Each row is a point on a landscape with many valleys, with its height.
From any point a ball takes the steepest step (drop divided by distance) to one of its 2 nearest points. It stops when none of these is lower. Distance is the straight distance between rows; heights are no part of it.
pomu h=414: [-.07,-.16,-.02,-.17,.07,.21,-.11,.32,.18,.13,-.10,-.08,-.15,-.17,.01,.12,.08,-.09,-.13,.22]
fevu h=278: [-.18,-.18,-.05,-.17,-.01,-.07,.26,.16,.33,-.09,.27,.00,.16,-.07,.00,-.02,-.31,.12,-.16,.33]
folu h=336: [-.21,-.07,.11,-.07,.08,.02,.02,-.04,.14,-.10,.44,-.10,.21,-.19,-.08,.26,-.02,-.06,.36,.36]
zagug h=52: [.04,-.20,.06,.06,-.08,.10,.05,.38,-.32,.20,-.22,.06,-.18,.10,-.10,-.23,.14,-.09,-.09,-.19]
bida h=196: [-.01,.05,-.01,-.22,.08,-.01,.19,.05,.10,.08,-.02,.08,-.02,.03,.11,.14,-.06,.03,.09,.27]
gote h=401: [.05,-.24,-.03,-.37,.06,.29,-.18,.26,.35,.12,-.13,.13,.06,-.04,-.17,.01,.02,.03,-.17,.38]
bupet h=332: [-.19,-.28,.10,-.10,-.01,.11,.03,.20,.07,.19,-.17,.00,.10,-.03,-.39,-.27,-.14,-.01,.02,.22]
Nit h=320: [-.33,-.19,.17,.06,.10,-.09,.03,-.12,-.01,-.33,.23,-.20,.03,.00,.18,.05,-.09,-.11,.08,.18]
Lep h=662: [-.19,.13,.36,.22,-.06,-.20,-.25,-.57,.23,-.47,.13,.09,.17,.00,.43,.14,.14,.29,.05,.15]
Zesa h=305: [.14,.06,-.10,.24,-.14,.21,-.05,.19,-.72,.28,.01,.02,-.24,-.06,-.17,-.19,.50,-.11,.09,-.49]
duzes h=259: [.10,.25,.18,-.05,-.05,-.13,.16,-.31,-.12,-.26,-.11,-.02,.01,.06,.55,.02,.13,.19,-.07,-.03]
Vimoz h=352: [-.06,-.32,.10,-.20,-.06,.23,-.21,.29,.45,.01,.17,.06,.36,-.16,-.58,-.05,-.09,-.10,.05,.30]
kepa h=451: [.24,.24,-.08,.03,-.17,-.20,.29,-.35,-.06,-.37,-.14,-.14,-.20,.33,.39,.13,.22,.32,-.17,-.49]
nuto h=255: [-.06,-.14,.02,.03,.24,.02,-.23,-.02,-.06,.05,.19,-.07,.08,-.20,.19,.22,.14,-.03,.19,.17]
Tefon h=244: [-.12,-.07,.04,.22,.03,-.13,.14,-.06,-.53,.26,-.12,-.02,-.14,.03,-.08,-.37,.10,-.05,.06,.00]
mamen h=202: [-.17,.05,-.21,-.16,.07,-.05,.32,-.01,.57,-.27,.12,-.17,-.03,.27,.05,-.12,-.34,-.09,-.15,.04]
tebun h=535: [-.29,.02,.20,.14,-.03,-.35,.28,-.44,.41,-.28,.37,-.18,.19,-.14,.26,.15,-.03,.13,.08,.19]
Nila h=126: [.12,.12,-.15,-.13,-.10,-.03,.27,.08,.29,-.04,-.36,.01,-.14,.31,-.23,-.11,-.18,-.07,-.15,-.17]
sular h=560: [-.06,-.06,-.21,.08,.12,-.28,.05,-.04,.40,-.07,.12,-.05,.06,-.12,-.06,.17,-.24,.00,-.20,.22]
Ros h=129: [-.05,.09,.43,.42,-.08,-.13,-.28,-.46,-.09,-.17,-.04,.04,.11,-.15,.45,-.06,.29,.16,.03,-.15]
rumu h=367: [-.09,-.22,-.03,-.13,-.05,.01,-.03,.19,.31,-.21,.56,-.12,.29,-.19,-.34,.21,-.26,-.05,.11,.37]
pev h=88: [.23,-.13,.04,-.03,-.06,.28,-.23,.37,.15,.29,-.23,.24,.10,-.09,-.38,-.11,.10,-.16,.00,-.07]
samu h=337: [.04,-.07,.00,.04,.16,.04,-.31,.08,-.36,.11,.06,.14,-.01,.04,.04,.08,-.07,.02,.22,-.02]
Fifis h=157: [-.13,.06,-.10,-.11,-.02,-.07,.40,.07,.34,-.09,-.16,-.08,-.07,.27,-.12,-.16,-.26,-.12,-.08,-.05]
gifel h=115: [-.10,.24,.32,.11,.04,.05,-.10,-.23,-.23,-.14,.11,.02,.08,-.22,.29,.08,.03,-.04,.30,.08]
Rugo h=171: [-.13,.21,.37,.16,-.06,-.13,.04,-.27,-.15,-.33,.04,.00,.03,-.02,.33,.00,-.06,.02,.19,-.04]
Famo h=364: [-.22,-.16,-.01,-.27,.07,.10,-.05,.08,.26,-.02,.23,-.10,.05,-.07,-.17,.27,-.05,-.02,.18,.47]
Kekup h=138: [.42,-.02,-.21,-.18,-.09,.12,-.15,.26,.29,-.11,-.27,.25,.00,.18,-.26,-.06,-.10,.00,-.36,-.12]
Betis h=247: [.48,.03,-.18,-.11,-.12,.18,-.12,.30,-.02,.30,-.25,.07,.00,-.20,-.21,.07,.20,-.01,-.20,-.15]
kan h=383: [-.01,.20,.23,.21,-.08,-.07,.05,-.04,-.27,-.02,-.07,.04,-.12,.03,.01,.11,.02,-.05,.24,-.14]
dil h=495: [-.11,.20,-.40,-.13,.03,-.21,.15,-.21,.66,-.27,.28,.06,-.13,.14,-.01,.21,-.32,-.05,-.22,.12]
Vinab h=322: [-.07,-.32,.07,-.15,.00,.12,-.12,.16,.33,.21,-.17,.22,.22,.00,-.50,-.25,-.18,.05,-.07,.20]
Dogav h=307: [.11,.00,-.17,-.05,.12,-.12,-.09,-.10,.02,-.07,-.14,-.04,-.07,.21,-.02,.09,-.12,.02,-.08,.02]
Teru h=173: [-.03,-.04,-.01,.10,.00,-.27,.40,.09,.18,-.07,-.06,.10,-.18,.32,.31,.13,.02,.11,-.05,-.22]
Vir h=625: [-.09,.22,.26,.28,.01,-.20,-.19,-.42,.22,-.17,.19,.08,.08,-.24,.36,.26,.11,.19,.07,.11]
Mab h=116: [.04,-.02,.04,-.05,-.02,.45,-.20,.39,-.21,.41,.04,.20,.11,-.24,-.26,-.27,-.02,-.31,.16,-.06]
lema h=306: [-.17,.05,.11,.06,.09,-.19,.11,-.15,.13,-.09,.23,-.05,.10,-.01,-.01,.24,.04,-.05,.34,.23]
Loz h=149: [-.33,-.17,.16,.03,-.06,.00,-.02,-.07,-.15,.08,.36,-.33,.23,-.32,-.33,-.10,-.10,-.09,.28,.20]
fogan h=39: [-.04,.09,.39,.38,-.14,-.21,-.03,-.48,-.17,-.19,-.18,-.01,-.02,.11,.40,-.10,.40,.12,.04,-.24]
Tef h=412: [.29,.20,-.17,-.02,-.01,-.20,.27,-.23,.11,-.30,-.10,-.07,-.18,.31,.38,.08,.14,.10,-.15,-.30]
Dofu h=371: [.33,.24,-.41,-.09,.00,-.23,.12,-.13,.24,-.14,-.11,-.04,-.25,.21,.14,.28,.12,.07,-.33,-.19]
resad h=277: [.07,-.15,-.21,-.17,.04,-.03,-.01,.05,.36,-.03,-.05,.09,.19,.08,-.27,-.15,-.41,.09,-.20,.24]
nagus h=338: [.47,.09,-.41,-.11,.09,-.13,-.12,-.04,.12,-.10,-.05,.04,-.11,.24,-.03,.19,.02,-.01,-.24,-.08]
Zudo h=245: [-.23,-.08,-.25,-.24,.01,-.08,.24,-.02,.78,-.11,.04,-.16,.01,.20,-.29,-.10,-.34,.00,-.23,.11]
Siga h=218: [.20,.09,-.07,-.01,.04,-.15,-.03,-.19,-.16,-.01,-.12,-.10,-.12,-.07,.35,.22,.26,.20,-.19,-.07]
pido h=407: [.33,-.04,-.12,.03,-.09,-.11,.10,.02,-.47,-.12,-.16,-.06,-.10,.32,.06,-.09,.11,.04,-.12,-.32]
zezi h=43: [.15,.07,-.29,-.35,-.10,.07,.06,.05,.68,-.09,-.26,.21,-.05,.26,-.21,-.19,-.25,.17,-.43,-.03]
gozo h=207: [-.15,-.17,.00,.06,.08,-.17,.40,.12,.13,.06,-.09,.02,-.12,.30,.13,-.05,.04,-.06,-.04,-.03]
rufe h=393: [.32,.09,-.16,-.21,-.13,.08,.03,.25,.07,-.01,-.24,-.05,-.14,.04,.03,.09,.00,.07,-.35,-.12]
Meb h=334: [-.07,.02,-.09,.10,.19,.33,-.39,.08,-.13,.50,.11,.00,.15,-.37,-.03,.13,.06,-.05,.27,-.15]
Tafen h=280: [.45,-.09,-.14,.08,-.17,.15,-.02,.24,-.48,.18,-.16,.06,-.07,.10,-.27,-.10,.25,-.01,-.05,-.39]
diri h=204: [.00,.00,.01,.16,.01,-.18,.18,.09,-.08,.01,-.07,-.07,.02,-.09,.15,-.05,-.17,-.06,-.18,.01]
Dapu h=180: [.20,-.19,.01,-.14,-.05,.24,-.26,.35,.35,-.10,-.23,.30,.08,-.06,-.38,-.18,-.19,-.04,-.33,.01]
Zub h=176: [.16,.15,.18,.17,-.20,-.12,.29,-.19,-.52,-.06,-.15,-.02,-.12,.10,.27,-.24,.37,.02,.06,-.27]
dunif h=272: [.29,-.07,-.16,-.09,-.23,.00,.24,.23,-.08,.15,-.42,.04,-.12,.26,-.30,-.24,.04,.12,-.30,-.31]
pevib h=155: [-.01,-.04,-.05,-.20,.06,.12,-.23,.10,.12,.11,-.30,-.01,.00,.11,-.37,.01,-.07,-.08,.07,.10]
rab h=599: [-.18,.06,.23,.23,.02,-.24,.00,-.29,.13,-.02,.12,-.16,.05,-.32,.24,.19,.04,.19,.07,.15]
sina h=331: [-.05,-.03,-.04,-.18,.01,.20,-.28,.17,.09,.05,-.02,-.12,.06,-.29,-.20,.00,-.32,.00,-.17,.20]
Sil h=411: [.02,-.19,.03,-.35,.05,.39,-.35,.24,.27,.24,-.16,.06,.12,-.23,-.32,-.12,.01,-.09,-.03,.21]
nel h=438: [-.23,.15,-.19,-.03,.04,-.27,.21,-.37,.60,-.38,.39,.03,-.10,.12,.19,.30,-.09,.10,-.05,.21]
beno h=195: [.28,.16,.04,.03,-.09,-.08,.24,-.03,-.61,.15,-.11,.04,-.08,.11,.05,-.20,.32,-.08,.15,-.18]
Noze h=208: [-.27,-.22,.03,-.02,.19,.21,-.27,.07,-.18,.29,.12,-.18,.10,-.22,-.13,-.05,.09,-.13,.24,.19]
palov h=309: [.38,.08,-.14,.08,.00,.17,-.18,.06,-.63,.16,.02,.02,.02,.00,.07,.03,.32,-.06,.18,-.32]
nivad h=23: [-.27,.13,.28,.26,.04,.19,-.18,-.20,-.51,.11,.25,.02,.09,-.33,.18,-.15,.08,-.06,.42,-.08]
Doru h=263: [.54,-.09,-.26,-.06,-.19,.05,-.08,.26,-.20,.12,-.24,.04,-.07,.08,-.23,.09,.19,.15,-.24,-.32]
sibod h=51: [-.18,.17,.40,.22,.02,.00,-.22,-.43,-.05,-.15,.24,.00,.23,-.17,.21,.16,.21,.04,.42,.10]
Doban h=223: [.15,.21,.01,-.17,.03,-.12,.20,-.08,-.08,-.09,-.02,.09,-.02,.05,.36,.15,.01,.08,.06,.08]
Lape h=276: [.27,.21,-.06,.16,.11,.02,-.33,-.20,-.26,.09,.01,.00,-.01,-.20,.24,.32,.16,.13,.08,-.23]
Mes h=301: [-.22,.04,.17,-.05,-.04,.07,.16,.07,-.27,.06,-.18,-.22,-.15,-.04,-.10,-.22,-.06,-.14,.02,.08]
Mada h=100: [-.18,-.02,.14,.34,.03,.01,-.10,.03,-.41,.11,.14,-.05,-.02,-.26,.04,-.25,-.07,-.19,.05,-.09]
Zana h=346: [-.13,.05,-.06,.08,.08,.48,-.34,.20,-.32,.48,.18,.09,.09,-.27,-.15,.00,.08,-.18,.34,-.30]
vimik h=186: [-.34,.02,.29,.15,.01,-.03,-.05,-.30,-.27,.04,.35,-.20,.21,-.32,-.07,-.06,-.01,-.03,.50,.19]
pugel h=392: [-.08,.29,.14,.04,-.07,-.22,.37,-.40,.41,-.37,.09,.14,.00,.15,.58,.03,-.02,.20,.00,-.13]
neme h=421: [.29,.15,.02,-.06,-.21,.18,.04,.18,-.39,.08,-.12,-.06,-.19,-.14,.18,.18,.32,-.01,-.04,-.26]
Gubu h=185: [-.13,.20,-.24,-.24,.05,-.10,.36,-.22,.45,-.26,-.02,-.04,-.28,.48,.27,.05,-.14,.06,-.02,-.21]
beg h=269: [.01,-.13,-.25,-.02,.10,-.21,.17,-.02,.11,.03,-.17,.02,-.07,.34,.06,-.11,-.27,.15,-.21,-.13]
Valo h=172: [-.23,-.13,.11,.04,-.06,.13,-.07,.11,-.04,.23,.14,-.18,.26,-.30,-.52,-.22,-.16,-.17,.24,.22]
Muni h=459: [-.12,-.03,-.06,.06,.10,.15,-.33,.11,.05,.18,.26,-.02,.19,-.32,-.23,.26,-.20,-.01,.24,.09]
vobu h=137: [-.17,.15,.56,.33,-.21,-.10,.04,-.46,-.04,-.37,-.07,.06,.08,.25,.39,-.22,.22,.08,.15,-.15]
vop h=453: [.00,.08,-.02,.10,.06,-.27,.43,-.21,-.02,-.14,-.09,-.03,.01,.34,.30,-.22,-.19,.05,-.01,-.22]
govi h=260: [.10,-.14,-.01,-.23,-.11,.06,.15,.19,.04,.22,-.49,.08,-.04,.17,-.30,-.39,-.06,.11,-.23,.03]
rubo h=348: [-.07,.02,-.01,.07,.13,-.18,-.15,-.18,-.06,-.16,.02,-.01,.00,.01,.17,.19,-.14,.12,.00,.09]
Boro h=493: [-.33,.05,-.07,.05,.02,-.31,.27,-.37,.53,-.38,.48,-.19,.13,.03,.04,.23,-.18,.08,.00,.17]
Rek h=291: [.40,.00,-.08,.15,-.19,.11,.04,.13,-.64,.12,-.03,-.02,-.09,.02,-.09,.04,.42,.04,.08,-.47]
meve h=268: [-.10,.04,.09,.12,.13,-.20,.19,-.26,-.02,-.12,-.01,-.02,.00,.23,.19,.07,.15,-.13,.25,.10]
geveb h=114: [.05,.11,-.23,-.13,.04,-.12,.31,.07,.40,-.09,-.07,.11,-.23,.36,.16,.18,-.01,.02,-.11,-.06]
pavin h=405: [.04,.21,.08,.11,-.07,.04,-.10,.14,-.11,-.09,-.08,.07,-.20,-.08,.00,.23,-.05,-.12,.09,-.15]
rik h=270: [.09,.12,-.17,-.05,.06,-.16,-.07,-.13,.06,-.16,.01,-.03,-.13,-.09,.43,.24,.03,.16,-.36,.04]
Biti h=491: [-.04,.09,.07,.10,-.01,-.04,-.06,.11,.09,.05,.14,.10,.05,-.25,.00,.29,-.23,.03,.12,.13]
tud h=329: [-.07,-.04,-.24,-.25,.17,.02,-.28,-.04,.17,-.07,.21,.04,.02,-.17,.09,.30,-.11,.13,-.08,.40]
Migo h=93: [-.14,.00,.18,.25,-.04,.15,-.08,.22,-.54,.29,-.01,.07,-.24,-.06,-.10,-.13,.23,-.17,.21,-.20]
Kubot h=170: [.15,.02,.01,.22,.02,-.10,.04,.06,-.30,.08,-.08,-.15,-.08,-.09,.19,-.09,.11,-.12,-.16,-.16]
Vidib h=209: [-.02,.16,.37,.39,-.17,-.09,.09,-.30,-.58,-.08,.00,.05,-.15,-.03,.27,-.35,.48,-.07,.17,-.22]
vep h=308: [-.19,-.37,-.04,-.27,-.11,-.05,.14,.16,.54,-.19,.32,-.17,.30,.02,-.60,-.06,-.25,-.01,-.02,.31]
Razi h=340: [-.34,-.36,.07,-.13,.05,.03,.13,.20,.03,.11,.07,-.13,.09,-.05,-.13,-.17,-.13,-.01,-.03,.32]
Seke h=428: [.21,-.02,-.14,.09,.00,-.25,.33,-.12,-.28,-.12,-.14,-.06,-.06,.33,.24,-.18,.01,.11,-.20,-.35]
somu h=130: [.15,.12,-.04,.02,-.03,.34,-.09,.31,-.48,.37,-.02,.02,.04,-.23,-.16,-.32,.04,-.20,.00,-.16]
mopo h=239: [.03,-.20,.03,.03,.02,.03,.12,.25,.05,.02,-.22,-.01,-.05,.30,-.23,-.23,.03,-.31,.01,.04]
rut h=289: [.46,-.12,-.21,-.09,-.18,.42,-.22,.32,-.50,.28,-.14,.02,.04,.01,-.42,-.27,.36,-.05,-.07,-.43]
Luta h=108: [-.32,-.08,.14,.09,-.04,-.05,.06,.03,.05,-.12,.27,-.27,.15,-.21,-.27,.02,-.25,-.08,.11,.19]
dof h=216: [.16,-.07,-.03,-.09,.03,.23,-.13,.36,.17,-.10,-.06,.18,.10,.02,-.18,-.08,-.23,-.22,-.13,.10]
Kepob h=471: [-.13,-.07,.01,.24,.11,-.32,.38,-.20,.01,-.07,.06,-.05,.13,.22,.19,-.21,-.18,-.06,.02,-.02]
Kula h=205: [.11,.09,-.29,-.01,.15,-.26,.18,-.15,.19,-.18,.08,.10,-.02,.37,.29,.05,-.24,.16,-.17,-.17]
zitu h=240: [-.13,-.06,.02,.03,.01,-.13,.34,.14,.18,-.05,.04,-.02,.06,.00,.14,-.10,-.38,.05,-.19,.09]
mal h=34: [-.27,-.11,.15,.27,.00,-.11,.00,.06,-.26,-.06,.18,-.06,.07,-.12,-.10,-.11,-.30,-.10,.09,.05]
Rusiz h=304: [.25,-.10,-.11,-.13,-.05,.22,-.25,.20,-.35,.33,-.30,.11,.05,.06,-.38,-.30,-.05,.07,-.08,-.14]
Tek h=236: [-.29,.11,.33,.27,-.07,-.25,.23,-.32,.04,-.25,.10,.11,.03,.04,.33,.02,-.16,.21,.11,-.09]
gite h=189: [-.07,-.06,.02,-.02,.05,.06,.01,.07,.11,.22,.11,-.12,.24,-.22,-.34,-.03,-.06,-.22,.26,.29]
Tel h=365: [-.37,-.17,.11,.08,.02,-.17,.13,.01,.25,-.24,.35,-.29,.06,-.12,.06,.18,-.18,.04,-.02,.20]
bav h=103: [-.04,-.16,.15,-.06,-.09,.38,-.16,.42,.04,.33,-.03,.25,.16,-.22,-.43,-.24,-.08,-.14,.13,.07]
fil h=234: [.47,.10,-.22,-.16,.03,.08,-.02,.13,.03,.20,-.15,.04,.02,-.03,-.09,.15,.18,-.07,-.02,.03]
Fise h=253: [-.27,.08,.07,-.10,.08,-.08,.34,-.15,.35,-.38,.14,-.26,-.01,.12,.25,-.01,-.20,-.12,-.03,.09]
vib h=279: [-.28,-.26,-.13,-.28,-.05,-.02,.04,.02,.72,-.25,.15,-.11,.14,.16,-.54,-.07,-.30,.02,-.17,.25]
mita h=410: [.21,.14,-.03,-.23,-.12,.13,.06,.18,-.22,.01,-.22,-.05,-.19,-.08,.14,.15,.04,.01,-.15,-.06]
tovu h=386: [-.06,-.27,-.13,-.46,.03,.21,-.20,.13,.50,.01,.06,.17,.14,-.07,-.34,.04,-.11,.11,-.14,.50]
nesi h=212: [-.29,.02,.24,.08,.05,-.09,.13,-.18,-.32,.17,.12,-.05,.01,-.20,.00,-.14,.01,.02,.36,.19]
Radi h=360: [.23,-.04,-.08,.05,.05,.00,-.17,.15,-.37,.04,-.08,.18,-.04,.19,-.01,.11,-.03,-.01,.09,-.23]
dariv h=147: [.37,.21,.12,.22,-.17,-.04,.06,-.16,-.51,-.04,-.04,-.07,-.04,-.01,.29,.01,.45,.08,.03,-.35]
fon h=75: [.28,-.20,.06,.02,-.13,.30,-.15,.44,-.02,.25,-.35,.18,-.04,.04,-.41,-.16,.21,-.10,-.17,-.26]
sike h=311: [.14,-.09,-.12,-.05,.15,.19,-.29,.14,-.09,.19,-.07,-.06,.15,-.20,-.12,-.04,-.08,-.07,-.03,.09]
pesi h=210: [.33,.10,-.07,-.06,.06,-.05,.12,-.03,-.37,.11,-.13,.03,.04,.04,.14,.03,.26,-.08,.18,.00]
bogi h=382: [-.15,.11,-.31,-.26,.06,-.08,-.11,-.15,.36,-.24,.24,.16,-.17,.00,.16,.37,-.07,.11,-.26,.40]
leva h=315: [-.12,.11,.07,-.08,-.09,.15,-.07,.13,-.12,.05,-.10,-.20,-.01,-.23,-.17,-.08,-.26,-.14,-.08,.10]
Kanem h=112: [-.02,-.05,-.01,-.07,-.06,.35,-.20,.21,-.56,.33,-.15,.01,-.17,.02,-.10,-.06,.28,-.04,.17,-.23]
fufev h=526: [-.25,-.13,-.19,.12,.15,-.28,.14,-.09,.39,-.16,.11,-.08,.02,.25,-.03,.13,-.31,.07,-.07,.09]
Zev h=213: [.06,.05,.01,-.01,.00,.08,-.11,.22,.28,.27,-.06,.08,.10,-.27,-.39,.11,-.16,-.13,.05,.14]
num h=167: [-.07,-.05,.02,.20,.16,.28,-.22,.03,-.47,.30,.17,-.06,-.02,-.25,.18,-.14,.32,-.23,.22,-.23]
Pone h=286: [.00,.14,-.13,.09,.14,-.23,.24,-.31,.31,-.35,.23,.07,.05,.25,.33,.03,-.29,.08,-.07,-.07]
Gebot h=64: [.10,-.19,.03,.09,-.12,.26,-.06,.42,-.29,.41,-.21,.10,-.17,-.06,-.36,-.35,.30,-.19,-.13,-.20]
suf h=237: [-.06,.18,.18,.41,-.15,-.03,.02,-.13,-.69,.14,.04,.01,-.26,-.13,.05,-.31,.46,-.03,.10,-.31]
pirir h=220: [.36,.05,-.13,-.18,-.05,.04,.17,.10,-.24,.18,-.32,.04,-.01,.16,-.15,-.15,.16,-.08,-.01,-.05]
mapep h=384: [.33,-.08,-.17,-.02,-.05,-.02,.04,.18,-.15,-.10,-.19,.15,-.14,.41,-.14,.00,-.05,-.03,-.10,-.25]
Vud h=418: [-.09,-.05,-.15,-.04,.02,.06,-.29,.13,.30,-.02,.41,.04,.20,-.36,-.30,.34,-.18,-.04,.06,.29]
tibes h=174: [-.08,.13,.02,-.11,.05,.08,-.12,-.02,.03,.12,-.19,-.18,-.07,.01,-.28,.12,.00,-.21,.20,.19]
mopak h=228: [-.24,-.05,.19,.20,.00,-.24,.28,-.22,-.30,.15,-.03,.00,-.05,.00,.09,-.24,.09,.00,.18,.12]
losa h=333: [-.19,-.37,.05,-.05,-.03,.04,-.03,.27,.36,.00,.28,-.12,.27,-.17,-.44,.00,-.19,-.11,.05,.30]
gog h=439: [.13,.31,.00,.05,-.08,-.06,.01,-.03,-.14,-.26,-.17,-.12,-.20,.13,.08,.16,-.08,-.04,-.09,-.28]
suke h=362: [.13,.04,-.08,.06,.03,.33,-.43,.29,-.21,.36,-.08,.14,.02,-.13,-.25,.07,.05,-.11,.11,-.34]
Tiro h=246: [-.09,.03,.09,.08,.08,-.20,.25,-.21,-.25,.02,-.16,-.03,-.12,.28,.13,-.11,.20,-.01,.18,-.04]
kose h=318: [-.32,-.20,-.08,-.17,-.05,-.16,.19,.00,.41,-.26,.45,-.26,.14,-.11,-.03,.13,-.26,.15,-.16,.29]
Dato h=225: [-.15,.12,.19,.20,-.07,-.21,.33,-.05,.12,-.18,-.01,.08,-.14,.17,.33,.15,-.08,.08,.07,-.17]
Rud h=146: [.28,.10,-.07,.06,-.06,.09,-.02,.15,-.48,.22,-.15,-.09,.01,-.14,.02,-.20,.05,-.11,-.12,-.17]
Teno h=310: [.06,-.30,-.02,-.23,.01,.05,-.12,.04,.59,.01,-.09,.31,.31,.03,-.51,-.20,-.23,.13,-.16,.27]
Dit h=374: [-.12,.08,-.07,.05,.09,-.23,-.05,-.29,.16,-.38,.20,.04,-.01,.11,.28,.23,-.15,.08,-.04,.07]
biz h=252: [.14,-.21,-.08,-.19,.02,.03,.03,.16,.19,.15,-.29,.06,.04,.11,-.19,-.21,-.11,.06,-.27,.14]
gaved h=568: [-.32,-.03,.22,.26,.02,-.32,-.05,-.46,.26,-.25,.32,-.14,.24,-.11,.10,.23,.03,.19,.19,.18]
Bek h=163: [.01,.06,-.20,-.25,.11,-.14,.22,.01,.35,-.09,.06,.16,-.05,.24,.08,.20,-.08,.03,.03,.22]
bib h=361: [-.02,.08,.25,.27,-.05,-.11,.04,-.01,-.23,-.09,-.07,.10,-.18,.10,.25,.21,.23,.07,.07,-.26]
tebu h=214: [-.05,.00,.13,-.15,.07,.11,.15,.17,-.07,.07,.06,-.05,.06,-.19,.19,-.02,-.01,-.07,.06,.24]
divu h=327: [-.05,.12,-.25,-.19,.03,-.10,.06,-.11,.25,-.13,-.06,-.04,-.23,.07,.28,.17,-.20,.21,-.35,.04]
gubul h=363: [-.11,-.09,-.26,-.43,.08,.07,-.23,.00,.35,-.01,.08,.08,-.02,-.07,-.15,.20,-.15,.15,-.19,.47]
dasas h=326: [-.05,.23,.19,.00,-.06,-.14,.12,-.44,.16,-.44,-.02,.11,-.01,.25,.62,.04,.07,.26,-.02,-.15]
foz h=117: [.12,.11,.21,.16,-.07,.07,-.10,-.13,-.48,.17,.00,.01,-.08,-.19,.30,.03,.40,.06,.17,-.21]
lut h=698: [-.29,.19,.16,.07,-.09,-.25,-.08,-.58,.41,-.46,.19,.07,.00,.04,.43,.21,-.03,.29,-.02,.07]
paz h=296: [.31,-.09,-.07,-.18,-.10,.48,-.41,.30,-.30,.36,-.26,.15,.07,-.07,-.43,-.39,.10,-.05,-.04,-.29]
zolam h=366: [-.26,.11,-.16,.04,.13,-.25,.25,-.42,.52,-.36,.31,.06,-.02,.27,.39,.10,-.16,.15,.05,-.01]
duvo h=494: [-.24,-.28,-.05,.17,.11,-.27,.18,-.08,.14,-.05,.15,-.08,.15,.12,-.07,-.10,-.21,.05,.07,.14]
miva h=368: [.19,.11,-.30,-.30,-.01,.02,-.03,.14,.32,-.06,-.11,.06,-.24,.07,.10,.16,-.01,.10,-.47,.11]
seral h=285: [-.30,-.03,.15,-.08,-.01,.01,.25,.01,.07,-.18,-.04,-.27,-.09,.07,.03,-.07,-.13,-.13,.01,.14]
memi h=139: [.22,-.03,-.10,-.25,.00,.24,-.31,.18,-.04,.20,-.35,.07,-.06,.13,-.38,.08,.16,.02,.06,-.03]
simos h=140: [.06,.11,.11,.22,.04,.26,-.28,-.14,-.62,.31,.11,.01,-.02,-.27,.32,-.05,.47,.03,.22,-.38]
tago h=219: [.14,.21,.18,.25,.00,-.09,-.30,-.32,-.22,-.10,.02,.06,.03,-.20,.42,.19,.18,.22,.01,-.13]
kiv h=74: [-.17,.21,.38,.20,-.09,.09,-.14,-.27,-.45,-.06,.03,.00,-.01,-.25,.29,-.13,.21,-.04,.26,-.09]
Neves h=529: [-.10,.04,-.25,-.13,-.02,-.13,.03,-.06,.53,-.17,.23,.04,.04,.04,-.23,.19,-.29,-.05,-.09,.32]
lak h=224: [-.11,-.17,.15,.16,.08,-.07,.23,.20,-.10,.09,-.03,-.01,-.11,.15,.05,-.13,.14,-.24,.10,.03]
vosav h=312: [.14,.02,-.07,.11,.16,.15,-.39,.00,-.32,.24,.09,-.02,.04,-.17,.11,.19,.10,-.02,.19,-.17]
Git h=125: [.05,.02,-.01,-.20,-.04,.25,-.20,.16,-.27,.29,-.25,-.05,-.14,-.01,-.13,.02,.12,-.03,.12,-.05]
gam h=181: [.40,.16,-.01,.05,-.11,-.13,.18,-.30,-.25,-.15,-.12,-.14,-.03,.08,.38,.11,.45,.17,-.06,-.27]
lud h=303: [.03,.21,.23,.25,-.09,-.23,.10,-.18,.14,-.25,-.06,.12,-.21,.18,.38,.32,.19,.15,-.02,-.31]
mido h=235: [.12,-.17,-.06,.04,.01,-.02,.09,.27,-.10,.13,-.17,.08,.04,.06,.00,-.24,-.20,.01,-.30,-.01]
musu h=424: [.04,.03,-.15,-.26,.12,.33,-.38,.11,.28,.20,.05,-.02,.12,-.24,-.24,.21,.05,-.17,.08,.27]
pubi h=150: [-.11,-.02,.20,.36,.03,-.14,-.05,-.13,-.41,-.02,-.01,-.13,-.04,-.13,.24,-.18,-.03,-.02,-.04,-.12]
doz h=287: [.14,-.09,-.15,-.06,.24,.04,-.25,.06,.03,.09,.12,.02,.07,-.12,.09,.15,-.02,-.07,-.02,.22]
fole h=91: [.24,.00,-.30,-.33,-.04,.08,-.21,.06,.51,-.13,-.19,.28,.03,.12,-.34,-.12,-.18,.06,-.42,.15]
votod h=69: [-.16,-.18,.07,.10,-.02,.14,-.09,.30,-.36,.29,-.08,.10,-.15,-.01,-.19,-.23,-.02,-.04,.04,.02]
Bado h=87: [.06,.17,-.24,-.20,-.10,-.04,.09,.08,.54,.01,-.30,.06,-.15,.21,-.26,.00,-.25,.11,-.29,-.04]
Kipa h=190: [-.19,-.15,-.02,.05,.20,.31,-.27,.15,-.36,.35,.15,-.11,.04,-.17,-.11,-.28,.14,-.34,.22,-.03]
Gupi h=226: [-.27,-.11,.20,.01,.17,.18,-.16,-.03,-.27,.20,.14,-.11,.00,-.20,.17,.06,.30,-.10,.33,.11]

Where does a ball stop that starts at each point below?
sina | foz
mita | dariv
duvo | fogan
Lep | Kula
govi | zagug
Doru | dariv
Vimoz | zagug
zitu | zagug
bupet | zagug
vep | zezi

Call two points neighbours if one is among the 2 nearest of the other. Go from one point of each pair to the other, from neighbour to neighbour, staying as low as possible. Name the highest point that can't be avoided.
fogan / Teru | Tek
sibod / nivad | gifel
zagug / mal | Kubot
fogan / nivad | Rugo
